Each row is a point on a tangle of strands that fork and nearly touch. The rows are in no order.
In the rows, zero is written as 128.
Two points are linked if the straight distance between their rows is under 98.5. Some points are linked to none.
j_41: [110, 155, 159, 165,  91, 138,  73, 157,  91,  97, 114, 134, 121, 118, 110,
 141,  91, 138, 144, 101,  90, 109, 134, 132, 132,  51,  99, 157, 135, 112,
 147]
j_727: [147, 111, 151, 124,  99,  95, 115, 182, 117, 105, 139, 158, 145, 158, 130,
 112, 112, 117, 146, 117,  93, 128,  87,  47, 114,  90, 150, 140, 145, 127,
 159]
j_608: [110, 154, 134, 133, 143, 133,  96, 128, 124, 120, 176,  75,  94, 112, 160,
 166,  95, 108, 149, 111,  97, 144, 126, 150, 145, 137,  93, 155, 132, 104,
 164]
j_255: [139, 118, 135, 123,  94,  89, 125, 189, 105, 120, 155, 156, 117, 140, 108,
 124, 110, 126, 175, 131,  91, 133, 106, 128, 147, 120, 111, 139, 143, 107,
 165]
j_774: [109, 121, 132, 151, 133, 163, 130, 113, 118, 126, 139, 100, 108, 118, 154,
 149, 138, 129, 132, 110, 143, 126,  94, 165, 152, 145, 128, 122, 110, 122,
 106]
j_95: [109, 156,  96, 125, 119, 181, 118, 101, 166, 129, 148,  86, 131, 111, 157,
 121, 151, 153, 115, 120, 185, 126, 126, 134, 166, 149, 106, 126, 100, 135,
  90]
j_651: [140, 104, 119, 115, 146, 147, 188,  93, 163, 106,  73, 160, 137, 148, 119,
 122, 150, 147,  80, 137, 129, 122, 137, 120, 110, 124, 155, 126, 103, 103,
 113]
j_140: [153, 156, 110, 107, 120, 114, 129, 140, 108, 156, 147, 124, 142, 121, 143,
 126, 118, 121, 136, 151, 154, 117, 143, 162, 162, 165, 106, 156,  97, 115,
  99]
j_163: [107, 152, 137, 157, 117, 129,  84, 152,  73, 106, 158, 114,  98, 101, 141,
 156, 107, 114, 164, 115,  87, 129, 122, 152, 169,  97,  83, 157, 130, 106,
 124]
j_104: [102, 132, 120, 109, 162, 126, 173,  97, 146, 148, 119, 115, 123, 106, 153,
 124, 133, 128, 121, 100, 144, 117, 138, 161, 141, 172, 133, 134, 100, 147,
 120]
j_320: [133, 124, 144, 123, 162, 175, 155,  82, 158, 118,  85, 105, 114, 131, 168,
 156, 148, 118,  81, 126, 134, 110, 137, 136, 136,  95, 163,  90, 124, 143,
 129]
j_876: [139, 126, 133, 156, 124, 100, 107, 136,  87, 108, 123, 171, 128, 140, 125,
 134, 118,  99, 137, 152, 136, 118, 110,  95,  98, 120, 151, 114, 160, 154,
 148]
j_448: [130, 106, 114, 134, 162, 165, 150,  84, 157, 135, 140,  84,  96, 113, 168,
 174, 128, 115, 105, 115, 115, 151, 105, 152, 145, 139, 142, 130, 135, 111,
 150]
j_266: [130,  98, 107, 118, 114,  98, 160, 139, 142, 133, 127, 161, 149, 175, 107,
 119, 125, 128, 115, 152, 103, 113, 108,  75,  53, 120, 170, 107, 153, 154,
 102]
j_120: [111, 133,  92, 110, 137, 151, 110,  92, 165, 129, 122, 101, 113, 108, 129,
  89, 167, 150,  98, 128, 180, 143, 162, 122, 136, 151, 128, 110, 127, 131,
 129]
j_430: [146, 131, 131, 149, 141,  79, 122, 161,  73, 152, 132, 168, 128, 131, 132,
 115, 121, 110, 163, 142, 123, 133, 110, 126, 139, 150, 117, 144, 139, 124,
 112]
j_70: [150,  92,  97, 134, 127,  90, 173, 125, 151, 153,  99, 173, 107, 153, 114,
 108, 128, 122, 139, 152, 115, 120, 125, 133,  82, 148, 151, 111, 152, 116,
 143]
j_975: [ 90, 145, 172, 116, 139, 134, 120, 130, 135,  99, 139,  90, 152, 108, 108,
 134, 111, 141, 145,  88, 133, 139, 153, 142, 151, 135,  84, 172, 110, 120,
 118]
j_409: [145, 111, 121, 140, 158, 123, 105, 127, 130,  98, 113, 104, 111, 131, 134,
 145, 118, 122, 104, 154, 136, 140, 137, 120, 119, 112, 152,  96, 150, 161,
 154]
j_856: [144, 140, 178, 157,  84, 124,  68, 140,  71, 120, 131, 151, 130, 136, 143,
 152, 107, 126, 120, 135, 124, 103, 120, 121, 122,  87, 145, 143, 145, 130,
 160]
j_535: [115, 103, 114, 141, 158, 106, 123, 126, 133, 147, 134, 112,  90, 119, 148,
 124, 115, 121, 136, 125, 119, 128, 136, 156, 128, 155, 119, 113, 146, 150,
 171]
j_230: [153, 156, 168, 143,  99, 103,  93, 151,  69, 136, 149, 175, 148, 165, 110,
 131, 103, 138, 151, 156, 109, 129, 105,  77,  92,  99, 144, 150, 170, 141,
 105]
j_789: [105, 138,  96, 131, 151, 185, 154,  75, 152, 126, 123,  92,  86, 118, 151,
 131, 155, 146,  87, 130, 152, 142, 124, 152, 130, 150, 142, 103, 119, 141,
  99]
j_922: [146,  97, 112, 113, 178, 114, 156, 107, 169, 125, 110,  97, 145, 135, 137,
 114, 129, 135, 108, 122, 136, 144, 144, 134, 125, 139, 141, 136, 128, 113,
 140]
j_343: [127, 119, 175, 136, 135, 121, 115, 140, 101, 123, 123, 112, 156, 128, 170,
 155, 116, 106, 131, 110, 138, 107, 110, 118, 148, 104, 142, 160, 115, 132,
 145]
j_21: [140, 127, 112, 172, 161, 108, 113, 135,  75, 155, 136, 130, 106, 111, 155,
 135, 111, 108, 146, 138, 120, 139, 112, 152, 151, 152, 120, 137, 131, 137,
 122]
j_69: [149, 103, 125, 100, 148, 102, 152, 119, 146, 128,  95, 131, 160, 145, 112,
 134, 130, 129,  64, 146, 116, 124, 138,  89,  71,  90, 178, 106, 134, 156,
 113]
j_763: [179, 145, 134, 132, 118, 124, 156, 137, 131, 124, 104, 177, 165, 178, 136,
 134, 127, 109, 111, 163, 111, 122, 103,  48,  71,  93, 169, 104, 153, 134,
 111]
j_692: [ 95, 154, 155, 169,  96, 166,  75, 131,  83,  98, 134,  93, 110,  99, 124,
 166, 111, 144, 158,  96,  92, 114, 134, 148, 146,  69,  89, 165, 122, 100,
 119]
j_328: [153,  90,  99, 122, 125,  77, 173, 147, 118, 146, 138, 176, 139, 151, 127,
 133, 124, 103, 125, 134,  65, 124,  87,  55,  85, 104, 171, 133, 172, 132,
 175]
j_747: [151,  87, 149, 101, 140, 128, 127, 139, 151, 127, 109, 124, 157, 157, 123,
 139, 116, 127,  82, 156, 107, 125, 131,  85,  80,  78, 183,  93, 151, 170,
 129]
j_514: [178, 120, 129, 125, 135, 123, 152, 112, 143, 134,  83, 180, 137, 162, 151,
 147, 132,  93, 119, 169,  92, 114, 104,  50,  92,  57, 195, 104, 167, 138,
 131]
j_669: [134, 130,  94, 112, 142, 168, 174,  86, 157, 121,  89, 158, 143, 120, 115,
  94, 152, 169,  56, 147, 142, 111, 143, 139, 130, 134, 133, 117, 109, 133,
 108]
j_551: [140, 127, 104, 145, 151, 129, 133, 100, 134, 139, 114, 115,  92, 106, 160,
 140, 151,  91, 123, 134, 143, 123, 112, 123, 127, 138, 162, 136, 117, 103,
 125]
j_101: [120, 143, 119, 138, 112, 133,  99, 150, 131, 133, 148, 101, 101, 121, 123,
 123, 110, 136, 171, 142, 140, 143, 156, 174, 157, 149,  79, 127, 117, 114,
 120]
j_849: [155, 118, 111, 102, 154,  96, 160, 121, 137, 135,  95, 151, 150, 133, 134,
 128, 123, 118, 101, 147, 113, 120, 140,  87,  92, 117, 170, 134, 102, 131,
 126]
j_631: [118, 123, 110, 125, 121, 154, 147, 112, 139, 118, 126, 131, 116, 110,  88,
  96, 159, 143, 119, 125, 161, 141, 130, 162, 135, 168, 110,  95, 129, 125,
  97]
j_124: [138, 118, 144, 117, 122,  93, 153, 141, 110, 118, 130, 143, 130, 132, 122,
 128, 127, 104, 132, 119, 121, 118, 108, 109, 120, 130, 146, 133, 116, 107,
 169]
j_866: [130, 114, 159, 124,  95, 114, 110, 139, 112, 120, 132, 153, 154, 133,  57,
 116, 145, 129, 151, 128, 132, 127, 134, 127,  93, 131, 126, 136, 128, 116,
 124]
j_473: [112, 140, 125, 133, 110, 169, 111, 119, 134, 104, 145, 107, 117, 108,  79,
 113, 161, 149, 111, 118, 165, 163, 140, 161, 148, 145,  96, 106, 118, 124,
  87]
j_765: [124, 112, 150, 147, 128, 125, 110, 153, 134,  92, 136,  98, 120, 128, 101,
 135,  96, 134, 148, 113, 102, 155, 134, 167, 158, 125,  84, 137, 136, 104,
 159]
j_575: [143,  84, 114, 116, 164, 124, 147, 108, 144, 136,  89, 131, 134, 100, 166,
 160, 135,  82, 118, 128, 104, 122,  96, 108, 142,  80, 171, 127, 145, 151,
 192]
j_844: [117, 144, 153, 133, 107, 107, 112, 172,  79, 126, 164, 121, 115, 110, 123,
 143, 123, 118, 166, 112,  96, 136, 127, 150, 169, 127,  83, 166, 127,  83,
 130]
j_804: [125, 110, 110, 147, 131, 146, 135, 112, 123, 111, 119, 129, 104, 125, 126,
 116, 134, 136, 128, 124, 153, 131, 116, 162, 146, 151, 131, 102, 123, 126,
 103]
j_17: [119, 110, 141, 113,  92, 100, 101, 150, 119, 126, 137, 154, 150, 154,  53,
 112, 116, 147, 169, 128, 102, 133, 137, 114,  82, 116, 135, 136, 142, 126,
 128]
j_572: [121, 126,  90, 125, 120, 113, 146, 123, 131, 120, 107, 152, 114, 132, 100,
 110, 148, 118, 110, 150, 165, 113, 140, 114,  87, 158, 131, 100, 129, 144,
 134]
j_673: [182, 115, 127, 150, 126,  90, 174, 167,  92, 126, 121, 192, 141, 147, 117,
 116, 134, 104, 156, 124, 106, 131,  81,  62, 121, 128, 146, 148, 145,  95,
 152]
j_592: [ 85, 162, 145, 127, 146, 181, 116,  96, 133, 107, 146,  79, 117, 122, 153,
 145, 130, 140, 105, 110, 162, 132, 148, 137, 135, 137, 118, 117, 109, 178,
 106]
j_672: [ 71, 131, 119, 113, 133, 149, 131,  99, 175, 145, 149,  71,  98, 119, 162,
 131, 151, 140, 132,  92, 155, 134, 128, 150, 134, 172, 113, 133, 122, 104,
 130]
j_98: [137, 123, 143,  96, 143, 121, 155, 127, 152, 115, 120, 101, 144, 128, 119,
 116, 125, 130, 103, 111, 137, 135, 139, 138, 131, 149, 127, 144,  98, 101,
 140]
j_125: [168, 112, 108, 134, 160, 125, 167, 104, 138, 118,  64, 192, 120, 149, 154,
 145, 132,  96, 117, 175,  87, 113, 120,  89, 106,  74, 175, 120, 144, 125,
 133]
j_19: [129,  89, 134, 131,  98,  93, 112, 149, 122, 130, 148, 154, 142, 160,  76,
 131,  97, 138, 145, 140,  92, 130, 105, 102,  78, 110, 149, 130, 159, 134,
 142]
j_380: [146, 132, 149, 153, 106, 139,  75, 127,  71, 112, 138, 135, 119, 123, 155,
 156, 120, 109, 120, 134, 110, 128,  92, 135, 147,  94, 135, 145, 143, 128,
 170]
j_355: [104, 143, 151, 131, 104, 116, 121, 153, 117, 130, 166, 102, 130, 105, 111,
 144, 117, 121, 201,  90,  96, 131, 164, 162, 170, 131,  66, 172, 120,  84,
 124]
j_491: [146,  72, 126, 117, 141, 113, 164, 121, 134, 132, 100, 155, 147, 133, 152,
 151, 144,  97, 107, 126,  89, 112,  92,  89, 112,  75, 180, 121, 148, 151,
 188]
j_972: [112, 102, 128, 132, 169, 122, 122, 111, 160, 124, 139,  84, 112, 115, 147,
 133, 109, 126, 131, 115, 124, 151, 146, 162, 141, 144, 106, 124, 154, 141,
 165]
j_311: [146, 150, 135, 117, 103, 105, 123, 159,  89, 136, 130, 143, 160, 131, 141,
 117, 112, 130, 137, 135, 150, 111, 138, 133, 160, 137, 115, 162,  99, 111,
  95]
j_948: [108, 106, 139, 137, 149, 108, 123, 144, 157, 119, 147,  95, 128, 129, 123,
 119,  91, 144, 169, 100, 111, 152, 142, 168, 151, 140,  75, 132, 139, 123,
 160]
j_77: [103, 152, 151, 108, 108, 109, 126, 159, 124, 126, 149, 108, 154,  99,  94,
 127, 123, 121, 175,  96, 124, 123, 173, 151, 157, 151,  71, 160,  95, 109,
 115]
j_211: [122, 113, 192, 135, 113, 149,  97, 119, 141, 122, 105, 126, 147, 164, 145,
 142, 111, 153,  88, 128, 135, 114, 155, 124, 105,  87, 171,  88, 139, 172,
 146]
j_612: [137, 111, 135, 113, 138, 159, 169,  95, 159, 100,  66, 137, 133, 149, 150,
 130, 146, 120,  82, 136, 136, 116, 138, 121, 115, 105, 166, 101, 111, 127,
 119]
j_493: [166,  97, 156, 130, 157, 134, 141, 136, 134, 127,  95, 127, 169, 138, 145,
 129, 113, 122, 114, 142, 130, 127, 105, 123, 135, 103, 164, 125, 111, 143,
 118]
j_577: [125, 140, 184, 147,  84, 128,  88, 129,  77, 116, 120, 142, 132, 138, 113,
 149, 131, 131, 117, 131, 126,  99, 133, 132,  96, 105, 149, 128, 131, 129,
 141]
j_195: [119, 161, 105, 126,  90, 141,  94, 156, 115, 152, 164, 112, 116,  95, 108,
 125, 147, 120, 180, 147, 128, 139, 154, 176, 165, 159,  63, 128, 110, 101,
  87]
j_347: [ 82, 153, 181, 133, 120, 184, 103, 102, 126,  97, 127,  89, 137, 118, 132,
 127, 141, 162,  90,  96, 148, 133, 162, 142, 140, 112, 113, 112, 127, 152,
 122]
j_317: [127, 139, 138, 113, 148, 117,  95, 133, 140, 121, 153,  87, 122, 123, 175,
 158,  92,  99, 133, 128, 115, 140, 132, 131, 152, 121, 121, 160, 137, 117,
 180]
j_984: [151, 155, 137,  98,  90,  96, 125, 158,  95, 150, 138, 183, 176, 137,  84,
 104, 123, 131, 152, 150, 146, 110, 130,  95, 112, 144, 122, 155, 107, 141,
  96]
j_75: [128, 145,  88, 109, 109, 129, 153, 122, 134, 113, 118, 164, 118, 128,  81,
 110, 163, 122, 110, 155, 156, 125, 140, 142, 115, 166, 121, 103, 114, 128,
 117]
j_784: [ 87, 143, 161, 123, 105, 174, 104, 115, 121,  99, 124, 126, 143, 119, 100,
 100, 151, 160,  79, 109, 167, 125, 154, 133, 131, 122, 118,  94, 124, 162,
 116]
j_357: [133, 146,  91,  92, 111, 124, 121, 133, 161, 160, 139, 121, 134, 108,  78,
  89, 140, 155, 121, 145, 157, 137, 175, 164, 139, 176,  83, 114, 117, 128,
 130]
j_345: [125, 118, 145, 162, 122, 155, 108, 122,  89, 125, 143, 101, 108, 118, 160,
 159, 128, 123, 120, 123, 124, 132,  85, 155, 155, 111, 136, 127, 124, 113,
 132]
j_132: [160, 141, 121, 118, 165, 122, 111, 130, 129, 115, 122, 104, 107, 126, 155,
 147, 104, 104, 112, 160, 139, 134, 139, 115, 132, 112, 152, 117, 121, 146,
 141]
j_200: [168, 133, 115, 145, 145,  91, 153, 146,  98, 149, 117, 166, 130, 128, 115,
 107, 124, 101, 146, 145, 115, 136, 110, 125, 125, 160, 134, 141, 131,  92,
 116]
j_465: [129,  98, 125, 128, 170, 148, 111, 103, 161, 107, 125,  75, 108, 130, 142,
 144, 114, 130, 112, 132, 146, 163, 150, 138, 142, 114, 135, 104, 153, 161,
 158]
j_655: [160, 125, 140, 151, 120, 112,  90, 143, 106, 104, 113, 158, 129, 147, 134,
 139, 120,  98, 127, 149, 136, 125,  90,  66, 103,  91, 157, 118, 177, 135,
 167]
j_176: [142, 105, 176, 116, 135, 137, 102, 129, 146, 131, 108, 121, 167, 152, 139,
 138, 110, 135, 100, 146, 118, 118, 141, 114, 112,  74, 183,  95, 137, 192,
 126]
j_216: [174, 145, 143, 134, 115, 104, 145, 141, 113, 114, 112, 182, 158, 165, 120,
 115, 122, 108, 126, 146, 130, 123,  95,  68,  89, 119, 166, 127, 135, 124,
 107]
j_84: [119, 152,  91, 149, 173, 128, 147, 113, 166, 175, 142,  93, 105, 103, 167,
 111, 139, 113, 137, 111, 127, 136, 141, 151, 131, 177, 100, 103, 117, 118,
 116]
j_695: [ 95, 152, 151, 119,  87, 153,  86, 129, 113, 105, 113, 144, 149, 109,  56,
 103, 152, 151, 114, 110, 164, 113, 158, 130, 116, 124, 106, 121, 111, 141,
 121]
j_921: [107, 128, 135, 102,  93, 112, 121, 143, 133, 117, 127, 147, 157, 125,  50,
  93, 153, 145, 142, 123, 152, 132, 153, 124, 120, 147, 111, 125, 115, 130,
 130]
j_458: [ 97, 162, 135, 138,  92, 184,  97, 115, 116, 108, 152,  97, 110, 100,  91,
 135, 140, 159, 136, 110, 151, 148, 151, 157, 146, 124,  82, 121, 108, 129,
  78]
j_52: [ 94, 155, 117, 127,  90, 146, 108, 136, 111, 164, 182,  84,  98,  96, 127,
 158, 157, 132, 176, 120, 126, 135, 144, 178, 157, 147,  71, 143, 114,  97,
  72]
j_58: [136, 101, 133, 125,  96, 102, 124, 130, 113, 122, 146, 160, 161, 171,  91,
 129, 112, 128, 139, 141, 109, 122, 100,  71,  53, 125, 169, 125, 163, 157,
 110]
j_623: [ 56, 151, 116, 110, 123, 159, 122, 102, 180, 155, 180,  67, 111, 115, 139,
 134, 150, 155, 152,  76, 151, 146, 131, 139, 146, 172,  83, 145, 133, 128,
 103]
j_49: [ 90, 154,  90,  96, 129, 193, 126,  94, 160, 140, 161,  98, 130,  95, 101,
  85, 168, 182,  98, 102, 166, 153, 149, 141, 160, 163,  91, 132, 139, 136,
 110]
j_128: [131, 109, 112, 108, 156,  95, 176, 120, 123, 123,  97, 144, 123, 130, 138,
 133, 133,  98, 109, 119, 106, 112, 122, 108, 112, 132, 165, 139, 106, 105,
 152]
j_556: [119, 148,  75, 136, 143, 177, 151,  75, 161, 146, 117, 119,  98, 103, 161,
 128, 156, 145,  95, 147, 149, 131, 136, 140, 134, 147, 143, 124,  85, 130,
  89]
j_142: [159,  80, 145, 126, 115,  93, 137, 173, 132, 125, 131, 139, 171, 157, 127,
 126, 110, 122, 122, 121,  86, 126,  90,  66, 122,  92, 164, 136, 139, 129,
 161]
j_217: [107, 150, 114, 132, 133, 144, 126, 116, 141, 187, 180,  72, 111, 110, 161,
 162, 135, 118, 163,  93, 115, 141, 105, 159, 137, 161,  85, 149, 123,  86,
 106]
j_782: [122, 115, 130,  99, 157, 147, 138, 110, 160, 116, 113, 108, 173, 139, 114,
  94, 123, 177,  90, 115, 163, 142, 155, 147, 138, 135, 130, 121, 123, 155,
 114]
j_769: [105, 144, 100, 120, 108, 163, 141, 105, 138, 174, 154, 109, 110,  96, 125,
 131, 176, 143, 130, 119, 152, 129, 110, 158, 141, 173, 107, 125,  89, 102,
  81]
j_239: [144,  71, 143, 116, 133, 106, 145, 142, 138, 127, 117, 134, 167, 142, 138,
 149, 114, 120, 101, 115,  88, 130,  85,  93, 121,  73, 171, 121, 144, 146,
 183]
j_489: [123, 150, 128,  95,  90, 138, 119, 132, 130, 116, 128, 156, 154, 141,  99,
 102, 136, 162,  99, 153, 176,  97, 141, 135, 111, 138, 139, 118, 111, 162,
 114]
j_32: [105, 161,  79, 127, 130, 166, 159,  74, 151, 171, 134, 130, 111,  91, 148,
 138, 162, 139, 114, 137, 136, 114, 114, 147, 131, 162, 118, 141,  74, 110,
  74]
j_308: [ 86, 162, 122, 147, 148, 147, 106, 110, 129, 118, 172,  73,  99, 114, 130,
 149, 110, 147, 134, 116, 142, 139, 162, 156, 144, 141,  90, 132, 118, 161,
 115]
j_359: [144,  96,  94, 118, 130,  80, 181, 146, 143, 143, 133, 177, 137, 163, 127,
 125, 121, 107, 134, 149,  75, 116,  99,  55,  66, 125, 166, 123, 156, 124,
 121]
j_716: [148, 115, 102, 125, 173, 131, 165, 102, 153, 113,  80, 160,  85, 134, 168,
 145, 134, 100, 119, 163, 114, 106, 119, 116, 129, 105, 163, 110, 125, 129,
 138]
j_836: [142, 153, 116, 119, 122, 183, 134,  95, 148, 126, 101, 140, 165, 116, 111,
  92, 156, 166,  45, 143, 172, 115, 136, 127, 138, 130, 129, 103, 103, 151,
 107]
j_309: [140, 147, 104, 128,  88, 115, 112, 142, 107, 131, 138, 159, 117, 120,  84,
 117, 156, 105, 179, 157, 161, 124, 135, 148, 129, 167, 105, 121, 129, 102,
 103]
j_457: [119, 135, 194, 156,  91, 145,  82, 133, 108, 115, 117, 140, 143, 140, 113,
 126, 113, 162, 105, 125, 137, 111, 148, 133, 102, 111, 146, 103, 128, 145,
 136]
j_425: [148,  96, 133, 107, 125,  83, 155, 148, 129, 144, 126, 158, 161, 150,  93,
 112, 108, 139, 131, 142, 110, 141, 130, 132,  95, 144, 142, 121, 121, 127,
 109]
j_779: [150, 152, 102, 117, 149, 109, 150, 135, 131, 168, 126, 121, 115, 123, 144,
 132, 117, 115, 134, 141, 128, 127, 141, 162, 134, 169, 117, 149, 105,  93,
 130]
j_668: [ 94, 138, 162, 101, 131, 135, 115, 139, 147,  90, 128,  97, 160, 140,  98,
 126, 102, 171, 127,  94, 139, 142, 161, 147, 133, 112, 104, 137, 119, 142,
 132]
j_459: [114, 120, 174,  96, 151, 152, 115, 108, 157, 116, 126,  95, 161, 142, 117,
 111, 105, 182,  93, 112, 151, 149, 170, 143, 133, 117, 133, 133, 131, 165,
 135]
j_327: [132, 126, 110, 136, 122, 104, 111, 112, 111, 124, 114, 158, 130, 148, 100,
 127, 141, 118, 117, 151, 160, 120, 130,  98,  66, 128, 151, 111, 149, 158,
 132]
j_593: [165, 144, 104, 107, 157, 104, 132, 132, 126, 133, 130, 120, 112, 139, 149,
 136,  96, 113, 110, 165, 128, 136, 142, 141, 128, 143, 141, 129, 121, 117,
 136]
j_245: [174, 125, 137, 137, 120, 102, 167, 164,  98, 130, 113, 199, 135, 168, 137,
 117, 126, 111, 139, 144, 112, 125,  84,  67, 115, 124, 160, 149, 152, 117,
 115]
j_278: [123, 132, 137, 118, 102,  94, 120, 177, 125, 102, 146, 144, 110, 125,  72,
 124, 116, 125, 181, 135, 103, 135, 143, 152, 127, 131,  97, 116, 136, 106,
 137]
j_406: [130, 103,  92, 162, 147, 118, 165, 109, 148, 144,  98, 141, 101, 121, 130,
 104, 152, 120, 131, 110, 137, 138, 126, 156, 117, 163, 129,  98, 136, 106,
 120]
j_982: [165, 104, 118, 140, 130,  58, 177, 167, 110, 157, 132, 190, 115, 142, 118,
 109, 126, 102, 158, 118,  81, 137,  98,  84, 117, 150, 130, 128, 153, 109,
 164]
j_563: [128,  69,  98, 142, 150, 100, 143, 124, 135, 138, 110, 143, 102, 129, 148,
 130, 126, 113, 133, 126, 110, 121,  99, 153, 130, 130, 150, 117, 152, 142,
 176]
j_681: [138,  99, 176, 126, 157, 144, 125, 114, 131, 117, 109, 102, 149, 144, 160,
 152, 109, 127, 115, 117, 128, 113, 114, 149, 150,  96, 158, 135, 123, 162,
 147]
j_900: [145, 110,  88, 116, 185, 126, 185, 104, 181, 137,  82, 140,  92, 136, 187,
 133, 127, 100, 128, 148, 102, 115, 146, 128, 138, 119, 146, 121, 121, 112,
 152]
j_910: [125, 128, 173, 148,  94, 112, 112, 182, 108,  96, 134, 149, 151, 162, 111,
 135,  93, 141, 145, 132,  89, 120, 107, 115, 120,  84, 125, 112, 137, 131,
 135]
j_330: [160, 102,  92, 127, 148,  61, 164, 160, 126, 156, 113, 184, 138, 137, 153,
 115, 116, 100, 137, 128,  75, 126,  92,  81, 118, 116, 156, 142, 157, 130,
 185]
j_604: [147, 130, 123, 107, 171, 115, 143, 120, 129, 134, 130, 109, 119, 122, 186,
 157, 111,  89, 125, 115, 107, 130, 114, 126, 156, 129, 133, 151, 132, 123,
 175]
j_581: [148, 149, 155, 149,  82, 104,  91, 170,  85, 123, 148, 182, 164, 161,  86,
 111, 106, 133, 178, 150, 129, 124, 118,  87, 101, 111, 112, 142, 168, 140,
  94]
j_835: [138, 125, 137, 120, 121,  85, 141, 176, 114, 120, 135, 122, 116, 134, 124,
 126, 121, 103, 145, 114, 105, 132, 113, 127, 142, 143, 124, 142, 127,  93,
 168]
j_582: [121, 114, 155, 157, 108, 129,  87, 145, 114,  93, 124, 131, 130, 118,  93,
 135,  94, 148, 150, 113,  81, 135, 116, 152, 144,  82,  98, 152, 135, 107,
 155]
j_534: [142, 108, 108, 116, 161, 131, 123, 114, 138, 137, 118, 111, 120, 107, 181,
 170, 124,  86, 115, 116, 108, 125, 103, 123, 157, 105, 163, 141, 137, 131,
 197]
j_594: [122, 126,  89, 149, 150, 123, 167, 133, 165, 153, 122, 123,  97, 110, 157,
 100, 145, 106, 145, 107, 127, 120, 135, 154, 133, 179, 102,  83, 119, 116,
 123]
j_537: [117, 145, 116, 123, 108, 104, 101, 164, 135, 126, 136, 138, 101, 125,  79,
 109, 109, 135, 191, 141, 121, 131, 167, 163, 133, 128,  73, 122, 125, 118,
 122]
j_185: [ 59, 149, 113, 100,  99, 188, 102,  95, 150, 133, 164,  95, 102,  96, 102,
  97, 164, 178, 135, 100, 167, 152, 171, 143, 145, 150,  87, 141, 131, 129,
 108]
j_533: [141, 110, 109, 116, 188, 122, 183, 120, 178, 140, 100, 107, 128, 131, 165,
 130, 120, 109, 120, 126, 111, 138, 148, 148, 134, 149, 134, 128, 118, 106,
 145]
j_734: [162, 139, 162, 143, 112, 100, 101, 161,  98, 105, 122, 174, 146, 150, 145,
 130, 128,  95, 123, 136, 113, 128,  88,  32, 111,  81, 158, 130, 171, 143,
 170]
j_242: [ 98, 167, 134, 172, 123, 167,  83, 119, 106, 107, 159,  79, 107, 103, 132,
 147, 117, 145, 138, 118, 137, 142, 153, 148, 140, 115,  87, 123, 107, 145,
  87]
j_872: [117, 132, 178, 151, 115, 132,  91, 140,  94, 116, 131, 101, 154, 125, 167,
 141, 114, 128, 138, 111, 139,  95, 136, 132, 163, 102, 121, 159, 112, 122,
 115]
j_558: [118, 135, 158, 155,  91, 141,  79, 138,  73, 109, 127, 143, 138, 118,  91,
 133, 130, 141, 163, 127, 141, 114, 149, 152, 136, 108,  88, 149, 125, 116,
  95]
j_349: [103, 127, 109, 130, 105, 149, 127, 114, 120, 165, 152,  93,  91,  87, 116,
 136, 161, 138, 150, 118, 132, 136, 136, 188, 140, 173, 113, 127, 115, 104,
  90]
j_350: [151,  81, 102, 149, 146, 107, 158, 113, 145, 153,  97, 160, 100, 135, 144,
 118, 126, 126, 137, 140, 112, 128, 123, 156, 124, 142, 156, 115, 143, 111,
 157]
j_618: [101, 138,  95, 109, 146, 135, 122, 109, 193, 124, 139,  74, 111, 122, 140,
 104, 140, 144, 128, 112, 163, 140, 160, 141, 137, 168, 101, 117, 129, 128,
 131]
j_806: [ 48, 158, 118, 121, 119, 180, 104, 104, 155, 141, 172,  72,  98, 107, 123,
 135, 149, 179, 159,  92, 145, 150, 151, 149, 136, 138,  60, 147, 134, 131,
  83]
j_62: [135, 161, 138, 128,  92,  97, 101, 164,  82, 122, 147, 178, 151, 143,  88,
 110, 110, 132, 169, 167, 146, 119, 128, 113, 123, 128, 110, 137, 128, 154,
  89]
j_129: [156, 142, 141, 111,  95,  99, 141, 163,  91, 146, 125, 175, 167, 140, 121,
 110, 135, 116, 144, 138, 147, 102, 123, 108, 136, 142, 135, 150,  96, 114,
  98]
j_536: [111, 165,  94, 147, 165, 139, 154, 108, 134, 186, 148, 107,  93, 102, 190,
 139, 142, 105, 142, 119, 119, 133, 104, 138, 136, 168, 121, 131, 100, 114,
  97]
j_159: [129, 156, 103, 156, 162, 118, 118, 135,  96, 169, 146, 116,  94, 101, 186,
 131, 131,  94, 142, 130, 125, 131,  99, 125, 163, 155, 123, 142, 122, 114,
 114]
j_899: [117, 124, 135, 129, 171, 187, 162,  74, 153, 112, 108,  89, 103, 126, 160,
 132, 149, 146,  73, 122, 159, 139, 135, 143, 140, 128, 146,  98, 129, 150,
 120]
j_203: [132, 135, 106, 124, 124, 179, 111,  82, 145, 128, 111, 119, 134, 116, 112,
  85, 157, 164,  65, 135, 190, 139, 151, 127, 135, 126, 149, 107, 118, 158,
 120]
j_915: [134, 145, 163, 129,  95, 131, 111, 154,  93, 111, 135, 131, 171, 140, 148,
 130, 116, 138, 128, 126, 152,  88, 134, 138, 148, 115, 119, 139,  93, 130,
  98]
j_650: [ 95, 157,  90, 104, 114, 199, 138,  92, 174, 149, 170,  93, 139, 105, 125,
 114, 167, 175, 104, 105, 172, 136, 119, 148, 177, 167,  84, 140, 125, 136,
  92]

A fork is a point with three links. Follow the links from the first point to the second and name the forks in between, in order.
j_406; j_255 => j_804
j_140; j_459 => j_972
j_655; j_355 => j_631, j_804, j_406, j_350, j_972
j_844; j_242 => j_972, j_350, j_406, j_804, j_631
j_84; j_211 => j_406, j_804
j_355; j_380 => j_972, j_350, j_406, j_804
j_359; j_75 => j_631
j_343; j_41 => j_311, j_972
j_804; j_311 => j_406, j_350, j_972

Follow the links from the first point to the second, and from the first to the third. Name the last point that the two ways share.
j_779; j_473; j_21 => j_406
j_734; j_129; j_345 => j_804
j_604; j_242; j_535 => j_631
j_581; j_692; j_21 => j_972

A fork is a point with three links, a tip a point with one. Leave the first point through the second and follow the links. Name the first fork or tip that comes.
j_19; j_17 => j_631
j_459; j_668 => j_972
j_41; j_692 => j_782
j_747; j_176 => j_804
j_669; j_836 => j_95

Name the points in between on the shortest way along the links from the first point to the second, in order.
j_125; j_328 => j_514, j_763, j_216, j_245, j_673, j_982, j_330
j_278; j_618 => j_537, j_101, j_195, j_52, j_349, j_769, j_32, j_556, j_789, j_899, j_320, j_612, j_651, j_669, j_836, j_203, j_120
j_124; j_350 => j_128, j_849, j_69, j_747, j_176, j_211, j_457, j_577, j_856, j_380, j_345, j_774, j_804, j_406
